Each row is a point on a tangle of strands that fork and nearly touch. The rows are in no order.
In the rows, zero is written as 128.
Points whose rows are less than 49.2 apart are linked; no others are. Some points are linked to none.
K426: [141  95 116 103 137 149 128 153  70  72 173 121 127 110 166 160 157 107
  84  87  59]
K855: [100 116 142 123 107 128 122 143 146 131 119 145 163 146 121 126 103 109
 114 121 139]
K247: [122 148 148 117 109 134 113 127 175 170 105 143 150 131 100 130  73 143
 154 148 170]
K224: [143 199 107 133 144 132  97  83 170 168 107  96 119 124  85 106 129 189
 162 152 194]
K716: [123 120 121 123 124 133 153 177  63 103 137 119  86 106 160 140 160 104
 125 118  69]
K80: [132 179 147 148 141 138 105  71 100  90 143  64 130 126 109 109 149 160
 102  93 137]
K340: [128 191 147 117 132 146  91  97 169 164 112  98 150 119  75 114  92 163
 152 136 186]
K693: [124 185 150 135 134 148  83  71 149 135 121  87 169 137  83 110 104 162
 114 119 196]
K798: [147 101 149  83 124 130 154 183 113 133 141 165 103 116 134 124  96 112
 139 149  65]
K897: [122 161 154 110 115 139 111 124 170 164 111 127 146 127  92 124  79 145
 150 138 166]
K221: [145  64 137  73 122 138 124 168 139  96 192 134 184 109 157 145  97 112
  99 112  87]
K281: [ 64 124 146 174 117 127 100  82 132 103 163  96 210 105 125 145 130 128
  76 136 158]
K659: [103 162 116 194 128 122 127  78 141 130 108 108 138 131 126 128 154 134
 141 123 168]
K204: [188 114 123 127 133 118 159 174 126 161  78 153  34 152 119 113 134  99
 162 156  76]
K317: [131 108 122 113 139 148 136 161  53  74 160 121 110 111 174 156 166  99
  87  86  65]
K440: [134 145 148 120 122 139 116 123 103  96 135 101 120 112 113 123 130 127
 125  96  99]
K700: [ 99 104  99 161 115  99 148 126 145 153  99 157 122 127 134 140 145 104
 151 162 154]
K661: [ 93 113 126 146 105 117 128 121 166 142 107 169 174 143 118 125  97 104
 146 139 193]
K449: [140  81 126 110 125 111 162 202 115 161 125 175  87 143 149 120 126 110
 140 162  85]
K627: [102 178 115 201 145 131 120  61 126 117 122  81 130 132 130 113 160 153
 118 109 166]
K977: [155 165 121 125 120 123 122 118 133 153 116 113  85 134 112 112 132 177
 151 129 127]
K647: [ 84 133 139 157 120 125 105  89 123 102 158 105 173 118 124 126 143 149
  77 124 139]
K668: [144 184  93 172 144 114 127  70 130 143 100 107  66 131 118 123 183 171
 134 133 135]
K430: [100 107 125 134 114 122 139 171 100 127 126 137 123 133 161 135 146  91
 110 121 112]
K979: [105 132 142 128 104 131 111 110 197 151 105 171 191 143  95 124  63 122
 150 149 221]
K480: [135  82 161  85 118 142 102 129 146  97 201  98 213  96 131 134  86 141
 123 107 109]
K384: [163  99 155  62 149 158 108 124 120  91 186  91 200 115 137 130  87 160
 141  84  75]
K639: [181 127 150  81 159 161 106 102 104  83 152  72 165 111 113 137 114 153
 134  72  77]
K69: [135 126 108 137 115 108 134 117 186 174  94 174 127 139 101 128  99 143
 170 171 188]
K183: [118 176 146 164 138 137 110  66  99  89 150  70 137 127 123 108 152 165
  90  94 135]
K128: [156  92 143  74 145 145 158 200  87 123 150 166 100 109 152 138 108  97
 139 147  33]
K139: [102  97 129 131 120 126 147 178  78 109 145 135 113 135 182 147 162  86
  81 103 104]
K32: [116 117 123 128 129 136 146 165  57  82 155 122 104 118 183 147 176  96
  84  94  83]
K98: [147 106 149  84 128 140 147 171 108 116 143 144 109 103 131 134 102 107
 140 132  56]
K605: [ 99  99 150 109 108 128 130 155 163 151 107 172 169 146 118 126  71  98
 126 147 144]
K663: [117 121 134 120 114 129 141 167  90 115 131 122 104 117 143 128 143 103
 124 118  87]
K212: [138  76 138  97 128 114 167 220 100 154 143 176  90 132 159 127 121  95
 132 160  75]
K144: [ 83 155 129 175 126 126 109  66 123 109 146 105 173 130 122 116 143 163
  92 118 167]
K853: [106 136 149 126 107 135  98  96 185 141 126 157 202 145  90 127  74 139
 117 132 200]
K484: [165 105 150  67 138 155 131 150 121 110 143 124 138 103 122 138  83 107
 147 119  51]
K15: [132  89 137 107 115 113 158 192 132 160 123 168 104 140 140 119 113 120
 142 163  93]
K198: [ 79 114  87 191 142 104 159 106 127 122 109 132 112 129 159 146 194  85
 115 130 155]
K703: [171 103 141  67 157 161 104 126 105  84 159  83 175 120 137 138 108 150
 138  74  53]
K733: [122  87 102 137 116  97 150 144 154 171  97 182 116 139 122 129 122 116
 153 174 145]
K76: [188 202 116  92 153 142 112 113 135 142 110  87  70 133  89  93 133 189
 168 113 142]
K964: [ 90 110 122 144 111 118 135 150 131 136 113 150 151 147 143 130 128  95
 120 129 143]
K246: [165  96 112 135 140 107 161 177 114 164  75 176  42 166 130 124 156  82
 137 164  82]
K869: [ 89 124 142 144 115 125 104 105 127 105 157 122 182 121 126 133 136 141
  76 125 137]
K253: [140 203 154 133 141 148 104  83 106 117 128  58 110 108  97 114 141 170
 138 108 147]
K276: [126 182 134 123 126 144  96 101 178 173 107 117 151 123  83 121  90 162
 161 148 198]
K374: [ 93  85 102 153 114  93 152 134 153 148 100 173 129 131 135 144 137  85
 149 168 175]
K723: [158 106 148  72 135 148 140 161 110 114 144 139 120 104 126 137  89 105
 143 133  49]
K107: [ 96 109 127 154 101 106 128 113 192 147  99 172 169 136 106 127  92 104
 166 157 228]
K101: [ 75 149 130 180 123 125 106  62 131 111 153 117 190 119 121 124 130 157
  94 133 175]
K794: [ 73  74 145 124 104 122 123 153 116 120 170 141 185 104 168 179 144  96
  57 130 130]
K705: [162  78 135  69 150 158 142 187  88  99 155 137 126 109 165 166 110  82
 115 109  30]
K550: [169  73 142  54 141 152 126 165 134  99 174 131 180 124 155 136  76 100
 130 110  62]
K775: [104 117 133 126 118 130 125 138  95  87 160 121 140 124 153 134 160 120
  75 109 105]
K455: [160  84 103 119 137 115 172 204  72 133 134 157  50 133 170 124 166 107
 132 143  60]
K109: [ 90 153 127 173 122 129 114  72 145 123 135 131 181 141 115 116 122 147
 117 130 204]
K674: [127 165 158 111 116 139 107 116 157 153 117 118 140 123  91 122  88 150
 143 129 152]
K353: [177 112 114 139 136 108 160 170 111 157  72 154  29 157 126 119 154  96
 146 155  74]
K525: [112 169 141 164 135 131 120  96  90  91 136  73 113 128 135 111 165 142
 111  92 117]
K554: [106 132 156 118 107 137 104 111 193 147 114 164 196 143  87 130  59 125
 128 135 197]
K311: [176 108 150  62 150 160 115 130 120  99 146  98 156 113 126 145  90 125
 151  91  51]
K208: [ 90 110  98 175 122 100 148 119 138 139 101 148 123 128 142 141 160  92
 142 147 156]
K265: [ 73  68  99 164 120  93 155 128 151 128 117 180 132 140 154 146 153  58
 127 153 203]
K922: [155 106 162  80 114 124 145 175 173 175 121 194 121 162 117 104  57 129
 159 180 113]
K871: [109 110 131 125 119 123 143 179  99 131 128 135 109 124 154 134 139  97
 125 129  95]
K902: [157 134 120  89 139 140 142 153  70 103 138 128  79 107 129 126 135 149
 152 113  41]
K59: [135  84 122 116 116 107 152 176 136 170 115 170 101 149 137 119 117 120
 143 169 109]
K759: [111 126 151 117 105 131 126 146 146 143 114 139 143 134 119 129  95 116
 133 131 129]
K901: [170 206 101 131 148 129 108  92 156 164  97  96  84 145  96 104 147 182
 154 136 163]
K604: [ 93 151 139 161 122 128 102  78 114 103 157 100 166 128 124 118 144 154
  81 117 145]
K182: [160 182  91 157 138 118 124  81 141 153  86 118  64 143 112 121 171 162
 140 134 138]
K937: [133 154 160 102 113 140 113 129 146 143 123 118 129 120  93 126  91 144
 143 125 134]
K61: [ 77  58 126 115 117 113 144 177 132 144 132 197 161 158 162 150 112  74
 101 146 162]
K872: [154  64 137  70 130 148 138 181 118  97 171 154 156 119 167 150 102  80
  96 113  69]
K527: [140  90 127 104 133 128 167 207  64 127 149 154  78 109 171 145 143  97
 128 136  58]
K448: [186 202 124  76 157 145 107 119 143 150 110  90  82 134  77  82 117 187
 171 122 150]
K873: [159 108 109 117 125 114 156 177  95 132 124 149  63 137 147 110 147 131
 144 137  73]
K771: [121 178 143 162 133 138 113  89  99 108 127  69 107 123 125 115 158 152
 129  98 127]
K44: [177 124 115 128 131 119 143 149 163 178  65 166  66 163 107 120 109 114
 162 164 123]
K465: [173 181  98 151 138 120 125  97 132 149  79 114  48 150 118 117 166 155
 141 133 124]
K915: [ 85 126 101 186 134 112 143 111 125 118 117 125 137 139 156 128 171 108
 115 118 155]
K699: [ 82  72 100 149 124 105 148 153 132 145 111 174 138 141 159 153 139  69
 131 149 169]
K502: [110  86 140  99 114 127 126 159 134 111 155 147 162 137 138 137 116 104
  80 119 114]
K475: [145  98 140  96 115 122 156 187 125 148 135 166 103 131 131 117 102 120
 144 158  80]
K681: [167 188 161 109 155 156 101  74 100  95 134  54 129 102  85 121 127 164
 132  91 133]
K898: [172 164 155 106 151 155  99  70 103  80 146  60 150 108  94 125 128 163
 121  81 126]
K783: [155 173 120 125 122 124 114 117 148 162 112 111  98 129 103 113 125 177
 156 135 146]
K134: [181  96 141  78 152 139 167 206  94 129 140 187  78 143 150 112 108 108
 156 146  31]
K121: [124 173 124 127 123 134 106 101 184 173 103 133 150 122  84 123  84 159
 167 155 207]
K471: [163 124 145  89 120 128 142 161 136 149 125 161  93 138 119 104  89 145
 152 144  90]
K993: [137 193 162 113 138 148  88  90 156 141 116  80 151 120  72 112 100 158
 137 124 183]
K365: [151  84 102 137 143 102 160 172 122 169  75 192  55 175 128 127 147  77
 136 172 100]
K387: [128  78 140 100 128 138 159 204  75 111 145 154 105 116 175 155 127  67
 102 120  72]
K968: [142 185 155 138 146 145 102  62  94  85 142  55 131 118 102 109 143 167
 108  86 142]
K95: [108 110 149 118 105 125 111 130 153 123 139 142 172 139 114 126 100 124
  92 120 142]
K530: [111  51 147  96 102 129 127 175 130 114 189 142 181 101 168 173 120  96
  66 126 110]
K200: [ 46  97 135 164 117 120 121 122 116 111 159 137 198 103 160 168 151 100
  65 134 157]
K656: [137  85 141  90 129 143 150 197  83 108 146 150 110 112 157 151 119  73
 108 119  62]
K176: [103 105 131 129 108 116 135 153 151 161 103 161 143 132 125 131  95 114
 148 154 143]
K785: [ 96 131 128 148 122 123 124 133 107 107 133 118 140 137 148 124 155 115
  94 111 121]
K30: [160 133 105 129 128 117 133 127 171 177  81 171  96 157 109 121 105 141
 157 158 158]
K360: [141 188 162 104 141 148  82  87 163 135 122  75 165 122  65 111  89 155
 124 120 188]
K751: [132 194 114 139 138 134  99  88 168 168 108 106 132 123  87 115 119 175
 161 152 197]
K454: [163 201 103 125 144 131 101  90 166 164 105 101  99 139  87 102 136 187
 158 146 181]
K506: [110 120 120 142 123 121 147 169  81 115 132 112  91 117 170 135 172 101
 126 118  87]
K994: [ 91 117 117 155 117 120 132 137 127 134 112 136 142 141 147 129 143 102
 128 125 146]
K876: [111  71 146  98 105 127 114 159 149 109 180 133 185 108 145 147 111 112
  79 128 118]
K787: [182 144 120 130 138 123 145 146 148 179  55 155  45 154 103 126 121 112
 168 166 110]
K223: [ 88 138 104 194 131 114 140  92 137 117 116 129 151 138 141 126 160 116
 124 123 176]
K513: [133  85  98 132 125  96 151 148 148 171  96 188 101 149 128 127 127 114
 149 174 135]
K973: [106 175 113 197 135 126 121  72 130 125 111  91 136 132 129 123 155 142
 133 117 169]
K361: [136 171  96 181 136 109 136  76 125 140  97 109  74 125 124 131 184 161
 133 138 122]
K124: [125 129 133 131 141 145 115  93  80  58 185  78 145 101 138 132 168 150
  84  92  90]
K126: [150  67 131  74 132 146 125 165 122  88 190 131 170 108 162 149 108 113
 100 107  75]
K339: [106 121 150 130 111 129  97 104 143 114 158 119 184 127 112 129 117 142
  86 122 140]
K477: [ 76  63 101 155 122  96 157 144 140 140 118 180 133 144 162 152 151  57
 131 153 186]
K72: [ 93  63 148 118 102 130 122 165 124 109 184 127 193  96 170 182 131  91
  66 126 123]
K714: [172 148 146 105 155 152 101  74  90  72 152  62 151 108 104 127 137 165
 119  78  99]
K258: [117 103 155 108 104 132  96 109 174 124 157 130 201 129 104 130  91 141
  92 127 149]
K633: [104 121 112 156 126 117 151 160  83 120 126 109  91 122 176 141 181 100
 116 117 100]
K372: [156 143  94 137 123 110 136 105 191 168  74 190  99 150  88 121 110 132
 159 168 198]
K422: [132 139 140 118 124 140 127 140  91  99 135 106 105 105 125 129 137 122
 135 105  83]
K505: [161  84  99 123 137 107 168 198  88 142 122 158  48 147 162 124 168 102
 129 147  68]
K217: [152  82 102 134 137 101 158 167 136 171  81 193  70 169 126 124 141  91
 139 173 112]
K907: [109 153 123 154 134 133 135 128  71  75 144  84 101 117 157 126 183 121
 108  88  89]
K883: [126 147 155 123 114 140 102 110 142 121 130 113 156 133 102 121 104 135
 116 106 145]
K218: [150  62 133  61 139 160 125 171 112  97 200 127 187 110 178 156  96 122
 114 101  57]
K808: [152  80 125  81 141 155 134 169  91  82 166 132 139 116 166 158 124  95
  98  94  53]
K932: [ 55  86 140 144 115 120 122 137 115 116 164 140 197 105 165 174 146  98
  61 132 150]
K22: [135 190 135 127 132 134 104 100 153 166 115  98 123 123  91 115 117 179
 157 139 173]
K565: [ 57 135 131 182 131 123 120  88 103 100 164 100 176 109 146 132 162 142
  69 126 141]
K105: [178 130 143  92 162 159 101  92  92  77 152  67 161 112 110 137 129 168
 129  72  79]
K108: [159 142  93 135 128 113 134 109 175 171  69 177  90 154  99 124 120 129
 153 165 169]
K358: [112 101 113 138 109 104 141 143 152 168 100 165 127 135 126 134 116 121
 158 166 146]
K100: [106 128 112 160 114 109 135 123 130 146 103 124 115 125 138 133 153 126
 144 140 129]
K939: [110 141 120 147 135 134 135 133  64  71 153  94 101 123 165 129 190 115
  95  85  84]
K642: [ 85 143 113 181 119 119 123  78 149 113 127 139 175 142 122 116 129 137
 123 129 204]
K885: [195 191 109 124 147 134 122 109 118 135  96  86  42 143 106 108 160 168
 164 112 118]
K834: [ 87  80 117 151 104  94 142 125 178 146  99 180 144 130 119 134 111  82
 159 166 212]
K26: [128 149 159 116 111 135 112 122 139 133 126 112 134 127 104 124 102 132
 133 116 125]
K194: [ 58 114 107 176 122 106 138 103 127 113 146 152 180 129 155 133 157 122
  99 137 180]
K891: [109 155 129 157 132 134 126 109  84  85 146  89 117 127 146 117 170 130
  97  92 105]
K773: [ 59 114 120 164 122 112 128 112 120 115 152 143 178 124 153 135 156 125
  90 133 165]
K81: [145  53 136  77 121 139 139 183 121 104 192 154 166 113 173 164 104  94
  84 115  82]
K622: [ 80 149 127 178 119 126 109  62 139 118 147 126 193 127 113 119 120 158
 102 134 198]
K52: [105 154 141 142 115 134  95  83 163 133 128 132 191 141  95 125  95 150
 110 125 192]
K443: [ 98 133 112 183 116 110 133  95 163 130 103 144 153 131 124 132 134 112
 149 141 200]
K39: [170 102 110 120 130 111 159 183 107 141 112 156  56 151 143 114 144 114
 142 142  75]
K288: [161  77 139  82 141 122 173 221  97 143 144 191  84 139 157 120 117  96
 143 159  55]
K512: [167  67 136  68 152 160 138 184  98  99 161 143 138 118 168 160  98  77
 115 116  34]
K391: [136  95 135  96 134 142 157 195  74 114 146 149  91 102 158 147 130  96
 126 129  53]
K870: [100 163 143 170 137 133 111  70  97  91 156  78 140 126 129 113 157 164
  84 104 134]
K602: [147  93 153  80 117 141 117 141 155 105 160 132 168 125 123 129  87 110
 108 108  99]
K150: [174 112 156  61 147 158 123 135 126 109 143 114 141 103 120 141  81 119
 150 111  52]
K90: [112 129 121 140 131 136 147 154  60  79 150 108  96 118 179 139 185 101
  91  90  83]
K590: [110 113 158 108 104 131 121 141 180 157 107 167 174 146 104 128  60 107
 136 146 157]
K799: [146  88  99 135 132  98 154 148 144 167  79 194  83 167 120 122 135 101
 144 174 127]
K746: [ 77  86  96 174 126  92 160 116 152 126 108 166 124 132 148 141 162  68
 126 147 194]
K210: [ 66 118  96 189 131 103 146  96 129 108 140 146 163 135 154 126 167 117
 102 126 183]
K929: [101  91 130 124 115 126 150 188  88 125 133 146 117 135 175 148 148  78
  98 118 109]
K320: [124 126 125 131 109 117 130 126 182 174  99 167 143 130 107 127  83 140
 167 163 177]
K645: [173 191 145  63 146 144 111 112 156 153 121 109 103 123  73  90  91 186
 161 131 150]
K174: [105 103 142 119 107 120 134 158 158 162 105 167 153 139 121 128  77 110
 147 157 140]
K970: [101 132 134 139 103 124 123 111 194 148 101 172 178 137 101 125  71 115
 161 151 233]
K545: [140 112  97 148 120 100 146 131 131 158  90 163  82 145 131 125 153 128
 142 157 119]
K462: [138 186 143 119 128 139 106 104 139 150 119  89 114 114  92 115 120 177
 153 130 160]
K352: [146 177 155 107 127 143 113 109 128 136 126  95 112 108  91 118 113 163
 150 119 136]
K769: [104 134 131 142 117 129 129 145 106 110 129 113 122 131 147 124 149 112
 109 107 111]
K328: [147 210 138 132 145 138 105  87 117 137 122  57 100 108  96 109 150 187
 151 122 158]
K166: [142  93 111 116 129 123 165 199  66 127 145 147  64 113 174 136 160 110
 131 139  62]
K261: [118 176 150 141 130 142  90  67 140 125 137  93 168 136  93 115 116 161
 104 114 181]
K844: [ 63 126 124 171 121 115 121 105 118 108 157 127 175 119 148 132 158 138
  77 128 147]
K501: [111 186 129 192 146 135 118  66 111 116 118  62 117 131 128 113 164 153
 124 104 152]
K987: [129 162 115 127 121 127 112 104 194 177 102 148 143 123  87 125  93 161
 175 169 212]
K219: [127  71 160  78 111 142 108 151 150 102 202 113 214 100 145 138  85 125
 117 117 107]
K10: [180 124 158  71 141 157 103 107 141 101 156  93 171 112 106 128  89 137
 142  85 104]
K916: [ 88 125 106 173 121 115 136 122 121 124 114 127 144 140 151 129 160 105
 117 119 145]
K856: [139 162 120 140 118 123 116 109 151 163 107 119 114 128 110 123 126 164
 158 142 152]
K976: [ 82 107  92 183 135 100 155 111 132 127 106 145 116 129 153 145 179  79
 123 139 161]
K743: [ 70 149 125 187 135 125 125  86  95  94 164  87 154 114 149 126 172 150
  72 114 134]
K786: [177 162 116 117 128 126 134 127 104 130 121 111  58 130 122 107 149 171
 159 111  99]
K73: [183 128 108 130 131 117 148 157 111 138  93 134  44 151 132 108 153 122
 147 128  78]
K603: [ 89  89 111 148 117 111 143 153 131 146 108 157 141 141 147 138 133  85
 135 145 149]
K171: [109 138  81 178 138  90 165  90 124 141  92 164  66 131 131 134 189 123
 124 154 131]
K9: [158 208 122 129 147 135 103  88 132 147 119  69  86 120  97 102 152 199
 155 128 157]
K999: [157  86 140  81 143 136 163 206  86 131 152 180  87 115 153 131 113 102
 139 152  45]
K568: [100  98 118 152 101 100 144 120 184 151  96 176 152 131 115 131 103  92
 162 167 216]
K495: [124 156 130 138 130 135 133 127  74  90 133  87  91 105 137 124 166 132
 139  97  80]
K161: [145 146 158 103 128 147 113 118 114 103 134 101 124 111 102 127 115 132
 134  99 102]
K215: [155 148  98 142 124 111 128 112 155 166  86 150  92 146 110 124 139 153
 148 147 148]
K832: [180 200 130  65 154 145 107 118 157 152 112 101  94 134  72  81  98 186
 168 127 154]
K40: [156 121 118 113 124 122 150 167  90 124 130 142  70 125 139 111 136 138
 148 126  64]
K206: [114 163 113 178 124 122 124  91 151 144 103 112 127 126 120 131 144 142
 152 139 165]
K521: [151 193 161 121 145 150 105  85  98 105 132  61 115 106  91 117 140 162
 135  97 135]
K892: [120 195 127 176 144 140 106  67 135 139 113  71 127 121 111 119 144 161
 142 122 177]
K142: [135 190 109 171 144 130 115  71 147 154 109  93 104 119 110 124 157 177
 146 141 166]
K306: [ 84 134 121 163 124 119 127 119 113 110 129 121 145 143 148 122 156 121
 100 113 136]
K536: [109 125 148 121 109 133 101 117 158 124 132 138 177 143 106 122  96 127
 102 120 149]
K774: [103 129 113 170 111 112 131 102 169 142 101 150 154 128 117 132 118 107
 157 144 203]
K737: [152  80 116 114 134 106 167 203 109 160 122 172  72 155 153 119 138 102
 136 160  78]
K544: [164  62 137  53 142 153 130 177 126  97 184 139 180 123 171 143  84 104
 120 108  56]
K16: [162 169 161  86 134 148 113 107 122 124 131  96 116  97  89 126 105 157
 149 113 120]
K364: [108 123 157 114 107 135 107 124 184 148 112 162 184 148  98 127  61 120
 129 135 174]
K411: [161  73 142  64 140 154 140 181 119 103 160 144 154 118 157 147  92  78
 116 115  54]
K383: [113 112 154 124 108 131  91 103 161 117 162 118 197 121 108 132 107 151
  88 127 150]
K682: [145  93 159  75 126 146 106 127 142  99 199  98 213 101 126 127  80 155
 132  96 106]
K205: [ 75 108  90 196 133 102 155  98 142 109 127 148 144 137 154 131 179  98
 112 128 188]
K707: [111 100 126 123 123 131 148 171  66  92 160 135 115 125 184 152 171  92
  73  97  92]
K54: [158 148 162  93 131 151 111 112 125 108 138  94 129 103  98 128 105 136
 139 102 108]
K167: [129 156  95 174 128 106 135  96 127 144 100 122  82 124 132 130 179 152
 137 141 123]
K971: [132 111 116 113 130 125 155 180  66 116 137 133  72 106 165 134 157 114
 136 126  61]
K314: [192 131 123 126 133 122 151 159 136 170  66 147  39 154 110 115 124 112
 165 156  93]
K752: [ 88 153 117 195 142 122 127  91 106 105 138  93 135 139 150 114 171 143
 100 104 138]
K228: [116 148 108 179 127 111 134 104 118 132 108  97  93 119 140 128 177 139
 137 129 113]
K64: [ 81 128  90 199 149 107 159 109 112 119 109 118  97 122 164 147 204  94
 110 123 130]
K252: [132 181 159 118 140 149  77  72 165 133 128  90 179 134  74 113  94 162
 106 120 202]
K724: [110 129 139 126 106 125 128 136 174 167  99 155 150 132 108 131  79 130
 158 153 161]
K625: [163  79 109 123 134 103 164 196 106 153 110 166  57 160 152 118 149  99
 137 157  77]
K347: [147  98 162  64 141 153 104 122 129  97 196  94 218 103 135 131  76 165
 144  90  91]
K427: [122 134 139 126 117 132 135 151  94 113 131 112 104 112 135 125 136 117
 133 117  87]
K859: [ 94 137 110 186 119 115 132  90 153 121 113 137 160 138 126 122 137 114
 135 127 193]
K509: [169 203 108 131 148 130 109  92 137 150 111  81  75 134 100 101 157 191
 150 129 154]
K331: [114 160 148 142 123 135  94  74 147 125 136 112 179 138  98 119 112 156
 103 116 177]
K983: [196 193 115  97 148 142 122 117 120 138 100  89  51 136  99  95 139 174
 170 106 130]
K516: [ 67  91  89 186 128  92 161 106 146 112 124 162 132 137 157 141 175  74
 113 137 196]
K676: [164 100 151  56 157 162 107 131 110  90 176  86 194 122 144 131  92 163
 140  78  58]
K268: [101 149 142 141 115 135  93  78 171 128 133 143 201 140  91 123  87 150
 112 133 209]
K805: [127 202 123 168 143 133 103  70 145 148 111  72 118 117 101 119 144 175
 148 134 183]
K386: [138 145 103 134 117 118 126 108 193 174  93 167 127 133  94 124  99 152
 165 169 202]
K300: [165 144 123  83 155 148 138 137  57 105 133 119  78 109 127 133 136 160
 153 107  24]
K57: [152  81 119  91 144 155 129 162  79  76 178 129 141 111 169 164 139 107
  89  91  53]
K135: [135  77 109 124 125 100 155 172 143 171 101 183  95 157 139 125 121 115
 147 170 118]
K826: [100 147 117 178 122 117 132 113 117 126 111 103 116 127 145 127 163 127
 133 119 128]
K251: [ 86  78 105 156 110  95 148 132 161 142 105 173 145 135 133 140 124  74
 150 162 192]
K63: [ 86 160 126 183 137 126 119  76 104  96 150  87 146 131 141 113 165 161
  84 108 138]
K403: [129  46 141  82 110 134 139 188 122 106 193 154 172 105 176 169 112  95
  71 121  96]
K522: [ 96 155 112 199 136 120 134  93 118 116 117  95 124 132 148 122 175 127
 120 110 139]
K535: [124 156 112 160 118 118 123  99 152 160 101 123 117 125 113 131 137 154
 156 146 164]
K598: [185 192 103 136 140 130 122 103 126 142  89  94  42 145 107 107 163 165
 152 119 129]
K326: [159  97 137 104 121 117 148 170 177 181 100 192 116 173 123 110  73 127
 163 177 134]
K788: [156  87 128  83 146 158 136 177  77  89 150 129 121 111 159 156 118  85
 110 102  41]
K367: [119 138 157 118 113 140  96 107 161 126 132 128 178 144 100 121  92 137
 105 118 160]
K7: [133  70 148  77 113 137 117 154 154 103 193 124 195 106 141 140  90 121
 107 114 100]
K950: [176 117 146  74 156 161 109 116 111  86 150  84 160 114 122 137 105 141
 143  80  62]
K104: [153 123 120 101 129 135 146 164  78 114 137 137  76 116 137 117 134 142
 152 125  56]
K710: [170 123 111 129 130 117 140 143 168 174  79 168  85 165 111 117 103 131
 156 158 136]
K612: [166 167 119 125 123 121 128 120 121 138 115 107  68 135 119 110 147 170
 152 122 115]
K863: [152 197  96 154 147 127 109  74 153 159 101  96  88 130 102 118 160 178
 148 142 166]
K394: [161 138  99 126 124 115 135 114 203 176  74 191 107 153  87 121  90 130
 166 175 201]
K986: [122 192 137 177 139 135 112  73 107 120 124  61 113 126 121 111 158 161
 130 103 150]

A fork is a point with three links, a tip a point with one. Leave the first point through the second and follow the links. Name the first fork or tip that comes.
K633 / K506 => K166
K174 / K605 => K554
K525 / K891 => K32
K221 / K126 => K550

A fork is a point with three links. Follow the links from the first point to the second and name the forks in between, in order.
K873 / K971 => K625 > K166
K228 / K870 => K63
K352 / K9 => K901
K994 / K859 => K916

Follow the links from the first point to the second, and from the first to the third. Name the last point that the two ways share.
K80 / K844 / K668 => K63
K676 / K105 / K798 => K950
K873 / K971 / K288 => K625
K353 / K605 / K737 => K513
K625 / K799 / K798 => K15
